Points, in no order, along strands that fork, close into loops and pass close to each other.
In the rows, zero is written as 128.
Points whose rows are less than 86.6 apart are linked; no others are. Some points are linked to none.
K216: [ 97  87 175 169 101 141 136 103 127  75 179  89 104 177 164 100 132 122
 114 149 142  77 114 156 160]
K176: [ 90 120 151 147  81 110 111 145  91 122 144  79  96 149 178 121  91 142
 120 182 140  74 172 126 138]
K918: [147 116  70 106 137 115 115 128  66 155 107 137 129  52 112 146 148 153
 124 130 140 190  61 157 148]
K20: [169 103  96 135  99 145 164  89  86 115 165 114 120  82 117 118 178 110
 116 115 162 152   7 143 164]
K367: [139 190  83  97 179 135 121 162 180 176  93 125 169  87  82 205 160 105
 166 126 124 139 119  96  94]
K520: [ 95 116 137 138 107 137 127 141 110 108 167  85 120 152 158 145 126 147
 123 156 151  91 128 132 147]
K276: [117 121  57 112 122 106 149 140  91 125 115 102 140  81 107 172 130 151
 120 131 134 149  85 134 175]
K679: [117 168 156 137 176 142 103  89 189 168 126  87 175 160  89 178 136  89
 145 120 112  78 150  87 103]
K548: [110 116  59  95 127  99 142 149  83 136  96 119 131  67  99 156 113 153
 128 154 134 148 112 144 174]
K620: [145 109 141 130 122 177 145 158 111 108 167 142  81 111 157 127 168 112
 138 156 175 133  36 159 133]
K454: [ 98 106 139 147  87  91  84 115  68 132 132  70 109 114 169  94  95 142
 116 179 134  93 172 141 140]
K979: [119 121 115 142 130 132 152  85 147  86 145 104 167 180 114 125 143 135
 108  92 106 116 122 121 152]
K209: [144 162 119 124 100  93  58 121  81 178 130  97 148 159 169 123 139 156
 107 140 118 122 179  86  83]
K773: [ 83  91 157 147 108 110 144 130 118  96 131 117  91 130 150 113  77 137
 117 153 121  92 169 157 165]
K783: [128 121  95 113 112  98  62 123  45 164 122  83 131  78 146 120 137 154
 124 173 152 142 120 143 139]
K14: [137 118 154 112 157 157 164 170 157 109 121 213  74 114 128 125 126 112
 142 108 126 156 108 154 113]
K160: [147 135 144 125 145  95 117 102 126 147  84 197 125 147 121  85 104 144
 104  79  69 156 181 131 107]
K627: [147 154  79 100 131 105  84 137  88 167 121 116 150 122 129 151 166 160
 116 129 123 165 108 120 115]
K237: [100 157 117 103 133 166 144 190 187 143 135 112 143 133 105 196 111 126
 167 160 173 100 160  95 123]
K794: [ 98 118 173 142 130 126 164 133 173 103 117 164 115 167 141 102  73 121
 125 103 101 103 202 129 129]
K503: [100 106 158 150 129 158 176 115 169  67 159 125 129 184 125 127 121 123
 126 114 131  99 136 139 160]
K587: [ 94  84 125 123 138 114 160 124 111  94 114 144 101  85 112 110  85 140
 131 133 110 133 138 176 178]
K345: [118 114 140 139  87  75  97 127  66 153  79 122  92  92 150  76  60 141
 119 174 112 114 191 129 127]
K930: [149 116 147 133 114 134  82 146  69 152 149 120  83  96 189 117 160 119
 130 164 164 140  73 161 106]
K73: [123 181  87  99 157 144 130 168 191 159 111  98 174 111  86 213 142 114
 165 137 145 117 128  89 115]
K469: [135 123 166 138 115 103 146 156 122 141  82 191  86 123 156  89  61 132
 116 118  87 135 180 138 102]
K114: [144 138 152 128  97  97 137 172 105 158  72 172  94 123 157  97  58 142
 123 147  90 131 193 116  96]
K414: [ 95  74 122 169 110 114 116  83  91  76 166  53 132  89 132  97 115 131
 134 156 145 114 127 172 179]
K964: [144 174 113 111 110  96  82 135 108 176 103 113 147 150 144 122 114 141
 120 135 104 124 202  68  75]
K911: [124 145 131 150 156 162 178  88 218 102 133  98 190 153  71 169 141  89
 139  82 127 106 106  99 150]
K943: [113 140  70 134 122  77 149  93 145 111 106  91 194 155  87 151 125 155
  99  92  86 132 148 117 173]
K413: [135 102  69 125 121 111 116 105  68 135 115 104 140  37 111 135 143 148
 136 131 153 183  71 159 164]
K461: [151 125  98 120 130 143 122 127  90 132 144 119 126 114 139 147 169 139
 126 124 142 155  57 140 130]
K970: [172 153 106 131 133 169 155 107 168 118 165 108 164 131  99 146 199  91
 136 102 151 140  41  91 112]
K550: [113 158  82  89 146 132 157 170 174 127 102 130 163 126  95 178 123 133
 145 114 125 142 146 110 143]
K582: [135 159  60  73 155 120 151 189 145 142  85 164 141  93  97 180 135 144
 144 121 119 177 112 120 130]
K317: [ 98 109  93 108 105  97 100 140  65 133 107  95 107  62 126 109  92 141
 139 188 152 125 157 146 160]
K615: [138 118 145 120 136 173 153 171 131 105 154 168  75 117 146 134 155 120
 143 136 158 142  64 154 122]
K383: [130 121 191 166 108 172 123 145 164 102 187 118 101 182 164 105 152 100
 133 148 169  88 111 123 100]
K154: [160 122 117 125 129 170 169 130 133 100 158 144 121 124 117 131 173 117
 126 112 146 149  42 128 136]
K950: [153  97 147 140 128 134 121  86 102 109 143 149 121 141 129  69 155 120
 106 112 112 139  88 162 143]
K653: [120 130 130 145 138 161 171  88 187  78 150 103 171 175 100 138 148 110
 125  86 124 114 114 105 146]
K352: [169 105 108 125 119 155 193 105 117 100 154 153 113  98 102 110 173 108
 115 103 143 155  14 142 161]
K732: [102 137 124 123 134 148 146 141 160 111 145 103 150 156 128 160 127 140
 134 123 135 113 151 113 135]
K720: [106 167 130 117 129 114 111 129 156 152 112 103 159 164 124 135  99 126
 132 129 111 101 215  74 107]
K236: [129 147 153 129 174 125 126  97 180 134 102 164 153 153 105 106 108 105
 128  76  83 132 186 103  99]
K968: [ 99 118 108 136 118  99 125  95 111 109 136  89 156 162 125 126 118 154
 102 123 100 106 159 132 161]
K90: [173 108 109 128 119 144 123 105  80 127 155 129 120 104 137 114 179 123
 117 127 150 156  31 154 140]
K814: [173 156 133 110 177 170 120 128 167 146 138 168 129 108 104 139 186  88
 156 112 131 150  86 113  67]
K985: [133 183  67  73 149 132 128 193 158 159  92 141 150  93  99 193 145 128
 159 136 133 157 128  98 105]
K834: [109  83 142 147 122 141 127 129  95  99 141 118  81  83 149 102 124 118
 132 156 155 129  90 179 156]
K919: [161 156 154 143 159 147  84  58 164 141 151 103 180 172 110 105 183  85
 121 102 106 111 125  85  83]
K319: [ 99 141 145 145  88 122  99 151 108 129 159  68 123 172 183 139 120 144
 122 167 149  75 173  94 114]
K358: [102 157 150 111 158 127 145 128 205 151  93 135 166 150  98 150  77 100
 157 113 105  94 211  91 128]
K539: [133 178 100 106 160 127  97 130 164 160 111  99 176 132 100 170 158 116
 141 114 117 130 147  87  92]
K986: [113 148  66 108 130 119 168 153 155 115 110 114 165 126  98 185 134 145
 130 107 120 144 119 114 160]
K330: [121 184 117 114 113 124  79 155 129 170 135  78 154 152 146 157 132 128
 141 158 143 101 185  63  81]
K431: [146 150 146 122 175 186 138 133 187 136 147 145 137 121  94 166 166  87
 168 126 151 123  86 106  89]
K78: [123 142 182 152 152 176 121 121 195 132 160 117 131 161 120 146 131  91
 154 131 152  84 143  97  88]
K228: [137 133 205 172 117 157 112 133 166 121 160 131  98 173 165 101 131  90
 136 133 144  95 145 102  71]
K984: [180 121 112 130 129 126 133  72 119 121 140 150 159 145  94  83 185 129
  95  86 106 161  62 128 143]
K710: [121 176 143 125 144 144  89 149 158 172 142  94 146 139 133 168 132 115
 154 151 147  91 165  74  69]
K428: [116 148 117  97 132 158 134 195 141 136 144 136 112 116 134 177 134 142
 152 153 163 129 125 114 104]
K884: [143 153 126 129 134 120  82 112 116 145 137 111 153 164 144 124 157 140
 118 114 115 135 146 106  96]
K147: [134 149  52  67 141 103 136 181 103 154  71 161 132  86  93 162 123 156
 128 137 116 170 117 131 148]
K125: [149 111 125 135 132  92  82  74  76 146 119 135 146 130 127  90 151 153
  98 114 107 154 118 155 139]
K309: [141 158  96  90 175 108 129 141 161 155  75 184 156 118  88 141 130 132
 134  85  86 173 152 119 108]
K837: [ 99 128  80 135 116  76 126  86 118 112 119  74 188 166 102 140 122 160
  98 116  90 111 160 123 174]
K606: [170 146 103 112 157 159 163 119 161 115 127 161 147 116  87 136 185 109
 134  79 122 173  62 120 115]
K205: [203 128 158 131 110 135  88  88  95 139 173 140 131 149 155  50 208 107
  88 124 133 140  60 147 108]
K739: [ 97 114 193 153 122 147 166 152 187  98 133 160  96 167 145 119  83 117
 138 116 127  97 181 132 121]
K725: [139 103 146 156 104 163 129 120 102  99 195  85 114 151 166 119 169 118
 122 156 170 100  58 145 149]
K19: [137 139  71 129 103 142 157 133 110 120 161  78 148 113 129 196 172 135
 128 117 165 145  44 108 147]
K600: [104  73 113 136 137 124 149 116 101  85 118 132 102  44 110 105  98 133
 142 134 141 157 105 186 176]
K707: [132 120 134 127 112 102  87 139  66 161 117 128  96 106 168 105 118 146
 117 152 128 134 133 140 113]
K819: [103 159 120  91 163 149 153 166 196 147 107 151 150 120  93 174 106 115
 165 120 131 126 164 105 124]
K322: [147 107 111 153 117 125 137  63  99 102 160  97 154 146 115 106 164 131
  98 105 120 131  73 139 160]
K599: [135  94 162 154 113 125 102  94  92 113 152 117 101 145 164  79 143 119
 107 135 128 117 102 163 138]
K976: [ 82  71 151 150 112 136 144 137 114  79 145 107  78  87 149 118 102 124
 138 165 157 109 116 179 172]
K178: [170 114 155 144 118 106  66  97  67 161 124 154  97 117 169  74 150 126
 102 130 129 155 102 161 107]
K702: [169 162 170 145 163 140  74  64 157 161 134 129 154 159 119 104 163  86
 124 104 101 113 147  89  61]
K393: [119 124 200 164 130 158 140 131 183 104 145 151 100 174 145 102 115  97
 135 118 132 101 154 119  92]
K540: [127 159 167 142 149 162  95 127 166 153 160  99 137 150 133 158 146 103
 157 145 152  91 145  86  68]
K474: [141 151 117 140 152 183 171 116 212 123 149 102 163 123  70 196 163  83
 155 102 161 118  62  89 125]
K357: [135 132 119 119 128 151 116 161  99 135 160 113 113 124 159 155 163 142
 138 147 157 136  81 132 116]
K866: [144 141 120 106 136  82 112 125 106 167  72 188 133 130 118 103 100 152
 110 102  81 161 186 123 108]
K109: [147 126 156 134 152 161 146 107 164 101 149 165 127 162 116  92 155 100
 126  95 114 130 114 125 114]
K40: [150 159  99 103 117  66  66 117  77 187  87 138 152 135 126 113 130 168
 100 129  95 154 176 106 107]
K934: [144 148 117  85 135  95 126 160 111 167  68 201 107 109 123 111  91 150
 123 114  86 162 182 122  99]
K578: [142 153 132 126 182 178 153 120 210 147 135 129 159 111  69 195 156  83
 167 119 142 113  77 105 106]
K698: [ 93 119 168 144  95 140 146 186 150 115 141 133  81 147 163 139  87 135
 137 162 157  87 163 127 123]
K560: [ 90 129 177 132 127 154 173 163 207 117 129 155 117 156 126 139  63 117
 159 125 140  89 202 118 131]
K527: [119  87  82 126 139 116 164 113  96 106 116 135 122  55  93 135 117 140
 133 118 134 167  77 170 180]
K134: [124 143 117  89 134 112 136 177 119 153  92 174 105 117 132 131  95 143
 133 133 114 141 169 121 110]
K7: [133 119  87 148  92 145 154 107  98 106 184  56 141 122 143 174 168 131
 122 133 174 120  40 119 162]
K307: [120 132 112  90 116 108 128 182  83 152  91 155  80  90 138 131  88 142
 132 167 134 134 149 134 129]
K963: [124 143  75 121 122 137 151 139 134 117 137  97 154 128 119 184 156 144
 126 108 137 145  85 111 143]
K10: [134  76 155 150 130 105 100  88  89 116 112 153  95  83 135  50 119 126
 117 127 127 151 115 186 145]
K892: [109 115 122 119 126 182 208 176 178  86 156 147 116 118 105 197 118 137
 150 126 172 132  86 138 166]
K99: [117 176  99  95 166 102 125 133 185 166  66 142 181 137  80 147 102 110
 144 106  88 125 195  90 120]
K801: [118 145 154 149  79 102 110 143 108 143 116 106 116 168 175 104  78 145
 114 154 110  92 202  93  98]
K905: [ 98 150 150 115 128 167 145 193 199 143 140 142 118 128 113 181  85 116
 170 154 169  91 179 103 111]
K573: [133 163 109 103 100 123  86 185  88 176 135 108 110 128 173 155 137 144
 138 180 151 119 149  90  81]
K71: [ 93 109  94 123 123 126 174 135 117  90 138 101 136 117 113 172 109 149
 126 136 130 120 114 143 182]
K435: [144 125 203 183 101 122 119 136 142 130 115 144  94 162 190  82  89 119
 113 125  99 122 170 112  65]
K971: [193 132 156 133 117 133  79 110  93 145 163 147 113 147 171  79 191 111
 105 134 138 143  79 139  85]
K626: [171 121 100 111 133  97  63 100  50 183 110 136 138  72 129 114 163 161
 118 137 141 186  86 159 127]
K55: [119 131  78  80 145 102 154 160 121 135  78 171 130 105  95 145 102 152
 125 120  97 157 145 142 158]
K496: [ 94 153 108 108 116 149 139 177 159 123 143  91 149 152 123 185 118 144
 146 153 160 102 155  98 134]
K708: [133  87 150 145 142  84 118  72  98 123  97 172 113 126 112  65 106 149
  99 102  83 145 151 172 151]
K531: [155 133  83  90 146 112 106 144  83 164 101 167 127  82 116 148 154 155
 122 121 120 188  82 149 125]
K436: [143 131 197 144 157 173 147 121 195 109 144 174 111 157 118  94 140  77
 144 106 128 110 129 118  91]
K660: [121 119 158 114 154 144 170 157 165 107 107 206  90 131 126 116 100 118
 144  99 111 142 148 148 119]
K840: [107 162 130 124  96 128  99 160 126 149 149  76 139 172 156 148 117 136
 136 164 154  84 188  75  97]
K885: [158 146  97 112 114  69  52  98  61 188 103 124 159 128 133 114 153 174
  99 133 111 160 143 122 115]
K936: [135 102 126 124 160 116 162 100 126 105  99 194 122 125  96  94 127 137
 110  81  84 164 112 169 158]
K752: [ 89 101 144 161 103 140 140 108 121  79 180  68 131 171 155 139 123 141
 116 151 144  77 134 143 167]
K219: [144 143 177 161  86 124 114 188 120 157 118 135  85 136 191 114  90 131
 132 162 130 114 157 103  59]
K260: [158 132 115 131 122 115  78  95  85 149 140 115 147 150 149 114 169 150
 102 119 121 139 115 130 115]
K481: [138 170 120 118 152 126  84 123 146 160 124 114 156 145 129 145 152 124
 133 115 109 132 159  89  77]
K549: [102  96  94 137 122  99 124  96  84 110 133  85 140 102 116 125 115 154
 119 141 122 126 123 156 176]
K675: [ 90 119 138 116 142 155 200 155 194  87 131 161 129 144 113 162  92 130
 146 110 132 122 156 143 163]
K293: [101 120 157 139  80 100 146 167 104 126  96 129  79 128 161 108  46 136
 125 179 121  90 195 128 133]
K838: [ 93 128 116  97 114 104 164 151 132 115  98 146 120 145 122 128  68 140
 132 145 105 104 199 126 158]
K48: [137 152 113 110 124 130  91 166  97 154 146 117 115 125 165 152 159 144
 134 145 145 137 118 117  93]
K519: [109 121 155 136 160 160 179 101 208  82 130 152 153 170  97 118 112 107
 134  81 107 117 151 128 149]
K900: [ 80  78 167 146 107 101 149 139 113  97 109 138  69  93 144  95  59 124
 130 158 123 108 168 174 155]
K392: [177 148 120 110 159 158 132 121 150 125 133 169 133 124 107 124 185 108
 134 101 120 170  76 119  91]
K70: [150  92  86 146 123 104 121  68  74 129 123 110 148  55  93 110 150 144
 127 114 145 181  69 164 170]
K680: [172 142 153 140 142 163 113  75 163 118 171 117 165 167 111  82 190  90
 114 103 121 115  96 101 102]
K151: [104 118 134 123  93  85 123 141  90 134 103 120 101 131 143 102  68 147
 116 161 105  97 196 123 139]
K899: [134 111 201 179 101 119 118 106 138 112 131 145  98 181 180  67 105 110
 101 113 104 104 162 126  91]
K586: [159 130 134 105 144 120 108 152  96 156 104 196  87  97 144 118 138 138
 123 117 112 174 115 146  94]
K180: [161 151  88 127 142 111 103  95 121 139 117 123 179 146 106 134 178 140
 110  86 105 168 101 116 121]
K438: [173 143  78 129 115 146 177 103 147 113 154 124 148 121  95 155 192 106
 121  77 146 162  28  96 140]
K68: [132 131 114 150 110 140 113  84 115 109 176  61 170 178 144 135 178 136
 110 121 136 110  97 110 140]
K637: [135 164  89  94 107  75  90 136 101 173  81 131 151 152 120 119 111 152
 111 136  97 135 201  87 106]
K845: [129 166 165 139 182 127  99  88 176 182 113 116 163 152 104 156 125  84
 144 117  96  89 163  81  77]
K955: [101 164 161 133 165 151 122 120 200 168 127  97 167 153  90 185 107  95
 157 135 130  65 168  88 109]
K429: [137 118 181 175 107 118  96  86 117 115 147 120 119 192 171  70 133 121
  97 111 102 104 160 118 103]
K464: [141 130 122 148 129 131 114  66 135 105 158  84 182 189 122 107 170 128
 105  92 111 119 120 107 130]
K159: [158 129  95 113 118  79  53  92  53 187 109 116 155  95 127 119 158 175
 107 139 133 170 114 146 134]
K294: [110  84  69 140 116 113 163 104  95  92 136  92 127  32  95 145 116 134
 144 125 159 162  82 157 187]
K841: [116 146  82 130 145 107 154 106 170 111 100 109 194 150  89 151 136 135
 116  74  92 145 147 110 156]
K310: [160 122 128 133 119 167 175 103 146  93 176 127 142 145 110 104 183 103
 114 107 136 131  46 116 141]
K407: [104 132 100 105 106 131 118 175  84 135 140  91 111 117 153 163 127 150
 134 184 159 112 120 127 140]
K238: [156 133  78 119 134 134 180 116 140 112 124 150 145 113  89 160 167 125
 122  75 128 174  49 122 146]
K290: [122 159 104 139 165 133 154 102 208 119 106 103 198 149  75 164 134 106
 141  75 104 127 128 101 150]
K697: [108 110  70 123 113 119 178 134 109 104 133  94 141  89 109 186 120 148
 128 133 145 135  84 138 189]
K466: [135 128 109 110 109 101  70 151  50 173 108 121  98  75 161 116 120 146
 123 171 144 143 132 141 119]
K572: [151 119 186 169  93  99 101 137 101 147 103 150  86 137 190  81  91 131
 106 134 101 128 157 129  81]
K995: [107 114  62  85 117  98 117 150  73 134  87 112 112  53 104 126  94 149
 139 188 144 145 142 147 168]
K851: [100 142 152 113 121 147 172 189 178 128 122 161 107 141 130 153  67 129
 156 144 148 103 193 113 126]
K301: [110 119 158 144 104 169 134 189 136 111 178 116  81 138 168 159 137 131
 143 170 192 104  94 140 119]
K629: [126 111 177 169  85  91  89 117  84 142 118 112  95 142 196  80  95 138
 100 146 113 103 164 133 107]
K937: [110 126 158 135 159 137 156 109 174 106 114 167 134 166 113 106 104 116
 131  82  96 121 180 124 128]
K849: [ 96 110 133 115 133 165 195 169 170  91 138 156 108 128 118 168 102 140
 146 130 152 121 129 151 165]
K890: [119 141 178 127 184 167 156 128 214 150 120 167 133 133  84 164 102  81
 168 114 129  98 149 115 105]
K368: [135 140 151 132  82 118 111 209  94 164 112 137  66 107 190 134  96 139
 136 183 151 116 143 116  80]
K888: [116 164 129 119 155 166 125 155 189 148 140 107 151 129 102 195 136 111
 164 136 159 107 133  95 102]
K39: [ 82 118 108  92 109 110 178 166 134 102 108 136 119 137 109 147  65 142
 138 164 121  99 191 143 188]
K96: [127 108 159 143 110 167 126 178 114 111 176 116  73 128 177 139 161 114
 138 169 188 113  60 158 124]
K523: [ 98 156 128 100 131 116 163 147 183 136  87 154 151 158 106 130  61 118
 147 120 105 106 227  97 137]
K199: [ 84 106 130 143  98 138 120 147  96 107 169  63 107 125 163 151 116 145
 128 189 170  81 126 144 165]
K746: [ 86  74 149 138 131 101 151 120 114  85 106 147  84  84 122  85  66 127
 129 142 112 120 165 189 175]
K305: [113 128 105 100 153 118 158 141 146 120  98 178 136 131 104 134 105 141
 126  98  95 154 151 142 144]
K336: [123 131 121 112 146 192 196 180 194 101 148 161 122 110  99 195 133 123
 163 117 174 141  83 128 138]
K613: [126  76 158 154 112 127  95 128  90 113 132 122  65  71 175  73 136 102
 130 160 170 141  79 189 129]
K15: [148 129 149 116 155 176 155 160 159 109 138 191  92 121 125 130 156 108
 149 114 143 150  85 140 103]
K282: [162 127 143 138 120 167 152  85 157  93 185 111 160 170 111  83 188  99
 109 107 133 118  68 105 135]
K136: [122 106 108 113 131 121 116 147  75 137 116 132 101  63 140 124 124 146
 133 150 143 152 100 162 149]
K821: [149 155 129 141 142 184 157 103 194 117 172  86 170 141  86 169 180  86
 150 111 159 111  63  85 119]
K95: [ 97 118 164 130  99 119 159 186 130 119 111 154  75 130 161 124  63 136
 131 162 134  99 175 139 133]
K623: [119 111 157 161  97  84  78  82  74 140 135  98 125 161 168  82 112 149
  95 138 108 101 170 136 130]
K980: [109 153 153 141 112 110 111 125 136 137 129  99 143 179 155 116  92 136
 122 128 113  88 212  82 101]
K44: [152 113 213 176  98 137 112 121 144 116 150 141  89 180 186  69 140  89
 108 130 127 105 126 122  81]
K441: [123 125 135 118 163 186 199 152 208  95 138 171 136 127  87 167 123 107
 156  98 145 139 102 133 142]
K448: [ 87 111 133 135 115 112 141 117 121  96 142 103 131 160 138 126  97 143
 117 137 108  92 171 137 162]
K250: [136  80  93 159 111 103 111  58  75 106 145  77 156  55 102  87 141 137
 133 121 158 171  91 167 173]
K790: [175 123 129 126 148 122 121  72 127 125 118 178 151 152  98  78 169 134
  98  78  90 167 100 135 123]
K625: [159 118 121 122 131 111  77 113  61 165 122 141 112  90 147 104 157 142
 116 134 133 166  87 165 123]
K124: [134 113 152 140 133  91 115  90 107 135 101 174 122 148 128  78 105 148
  98  91  75 139 172 146 127]
K230: [ 95  99 118 136  97 104  87 134  71 121 128  80  99  71 156  96  97 137
 135 188 153 111 155 151 152]
K584: [121  80 138 148 136  95 108  74  84 118 113 138 114  93 113  69 113 140
 115 124 111 147 137 179 163]
K490: [147 134 150 135  82  86 110 151  77 168  73 143  91 115 165  87  58 146
 113 163  96 124 184 115  99]
K901: [167 123 160 135 115 139  87 144  92 143 151 145  83 131 187 100 173 112
 122 148 149 139  78 147  85]
K505: [148  95 142 141 111 142  90 131  71 133 147 109  88  73 175  98 162 110
 134 163 177 142  54 182 132]
K271: [ 75 121 119 123 111 150 187 155 180  82 151 101 153 160 109 181  93 146
 138 145 145  90 169 121 182]
K749: [151 146 174 152 105 137  96 173 125 154 139 139  84 134 195 120 133 116
 137 145 141 121 134 109  47]
K844: [155 164 174 139 181 143  91  76 170 173 126 136 148 143 102 140 145  73
 141 113  96  95 143  90  62]
K787: [104 147 152 110 172 163 160 156 218 158 114 156 146 124  87 186  92  92
 175 126 137  99 162 115 124]
K592: [133 133 140 125 119 121 102 151  98 146 132 139  99 131 170 124 131 140
 121 140 133 131 132 128  98]
K38: [108 125 169 141 113 158 138 186 149 114 158 135  85 146 164 147 119 127
 141 154 166 102 130 130 111]
K365: [ 91 135 125 134 128 157 174 135 195  91 148  94 169 163 103 179 116 130
 141 116 146  97 151 111 159]
K207: [137 111 112 101 146 108 120 139  88 150  85 187  95  80 118 113 113 150
 124 121 109 172 120 165 135]
K832: [177 127 129 112 149 102  90 114  83 170  95 204 108 100 125  98 152 149
 112 104 104 196 108 158 106]
K644: [138 147 117 126  98  99  56 128  61 171 138  92 130 141 177 123 141 152
 107 154 129 122 148 113 100]
K425: [ 82  74 133 158 113 112 125 119 103  75 149  82  97  72 142  98  92 128
 141 166 151 114 143 177 171]
K962: [126 176  79  91 171 103 136 146 184 154  63 159 180 118  73 157 118 118
 145  89  86 152 170 110 122]
K353: [115 124 124 117 113  82 111 120  86 145  99 133 122 134 130 100  88 151
 111 139  98 118 186 128 137]
K334: [101 120  97 103 124  90 139 132 106 125  99 129 134 126 114 125  90 151
 115 142 103 121 171 139 162]
K72: [128 120 167 133 138 122 151 142 142 121  98 197  86 139 145  94  91 126
 123  99  96 138 163 141 111]
K860: [165 153  91  97 174 118 125 127 147 152  84 191 150 109  87 133 159 132
 130  73  89 194 112 130 100]
K562: [ 95 102 148 142  97 129 105 162  87 121 150  88  76 108 183 124 112 131
 131 188 167 100 118 153 140]
K375: [157 140 158 130 141 156 110 143 139 130 150 159 103 141 152 117 164 109
 135 120 139 140 113 122  78]
K855: [132 101 110 103 159 107 149 122 105 127  87 198 111  92  95 111 109 151
 116  98  96 177 118 171 155]
K988: [171 142  91  93 161 123 117 137 114 152 100 189 129 101 106 135 168 143
 123  94 106 197  81 144 102]
K713: [115 154  85  93 102 121 103 182  88 153 135  83 127 129 151 169 136 150
 135 181 157 115 143  99 124]
K482: [111 101 113 148 121 115 129  87  97 101 151  85 145 139 132 121 136 144
 110 126 120 116 110 149 165]
K642: [151 110 156 139 126 151 142 105 132  91 158 152 119 156 134  78 162 112
 109 112 122 127  87 147 134]
K782: [115 102 182 165 109 166 142 122 153  76 182 114 108 189 154  95 149 108
 116 132 148  88 109 135 137]
K49: [119 114 103 128 149 126 194 102 167  82 112 155 161 148  84 130 118 131
 120  68  89 149 120 142 172]
K201: [121 132 130 114  91 112 117 198  80 156 100 136  69  98 167 124  83 136
 136 191 146 117 156 126 116]
K762: [115 131 176 145 171 166 153  84 210 101 138 134 160 175  91 117 123  85
 138  91 112  94 148 109 131]
K390: [ 89 114  89 100 117 119 183 159 131  97 122 120 130 117 106 168  90 153
 136 159 129 114 146 147 191]
K26: [118 126 100 119 113 117  91 136  66 144 143  81 125 106 157 144 144 153
 116 167 149 123 105 136 137]
K142: [107 141 168 135 179 166 154 101 219 130 127 130 161 159  82 156 110  83
 149 102 117  89 151 109 133]
K909: [101  90  72 130 114 103 139 107  85  99 130  72 139  51 101 134 104 147
 140 149 143 142 121 157 186]
K98: [174 138 100 130 129 133 127  81 132 123 146 114 175 153 102 115 193 121
 105  83 113 154  68 110 123]
K45: [123 121 114 120 154 121 157 111 144 107 108 162 146 147 103 121 122 141
 115  78  87 153 133 142 149]
K329: [155 140 153 126 173 146 127  92 174 125 119 167 150 154  97  98 148  96
 127  78  95 141 138 115 100]
K443: [110  74 111 163 113 102 107  74  84  84 154  72 138  66 115  85 122 135
 139 142 145 148 129 179 173]
K377: [164 107 138 130 143 100 102  63  94 141 111 179 140 138 108  72 152 146
  97  90  96 169 112 155 135]
K800: [131 110 160 158 114 110  90  82  95 121 147 112 123 176 164  84 138 135
  96 124 110 111 144 139 125]
K989: [106 164 118 112 155 117 128 123 189 149  96 111 184 153  95 154 107 111
 139 110 102 108 195  87 125]
K240: [106 133 119 107 161 162 198 155 214 102 114 164 154 128  86 172 105 116
 159  93 132 139 139 127 157]
K130: [159  85 176 162 111  99  70  69  77 142 117 146  98 106 154  41 135 120
 105 131 128 147 113 182 126]
K594: [134 109 115 145 106 152 127 108  88 106 179  71 130 129 154 139 166 127
 121 146 164 115  50 142 153]
K473: [132 139 165 154  71 112 115 176 107 155 108 113  97 143 188 111  75 142
 123 176 122  99 180  95  83]
K156: [149 172  74 120 145 120 104 121 148 149 116  94 183 137 108 165 177 135
 125 100 113 155 108  98 114]
K347: [151 122 100 153 100 139 138  71 109 106 177  66 165 158 128 129 187 121
 102 107 144 122  57 113 149]

A piece is all that can be reached along the links. How many separate loops has the piece of each point below (a circle has one, a figure eight two, a Y none), and how many tips (points with one link)?
K930 -> loops 0, tips 4
K352 -> loops 1, tips 1
K330 -> loops 1, tips 1
K599 -> loops 3, tips 5
K260 -> loops 1, tips 0
K968 -> loops 2, tips 0
K849 -> loops 1, tips 0
K578 -> loops 1, tips 0

How many points has the smallest loop of links through each point below? Write none if it is on no loop.
K68 -> 13
K293 -> 17
K599 -> 11
K587 -> 12

A fork is a point with three links, a tip a point with one. Leave the first point through the second and follow the links. Name the first fork or tip that comes.
K702, K919 -> K48
K615, K620 -> K151
K964, K637 -> K219
K176, K319 -> K78
K841, K290 -> K482
K443, K414 -> K205
K142, K890 -> K725
K383, K782 -> K562
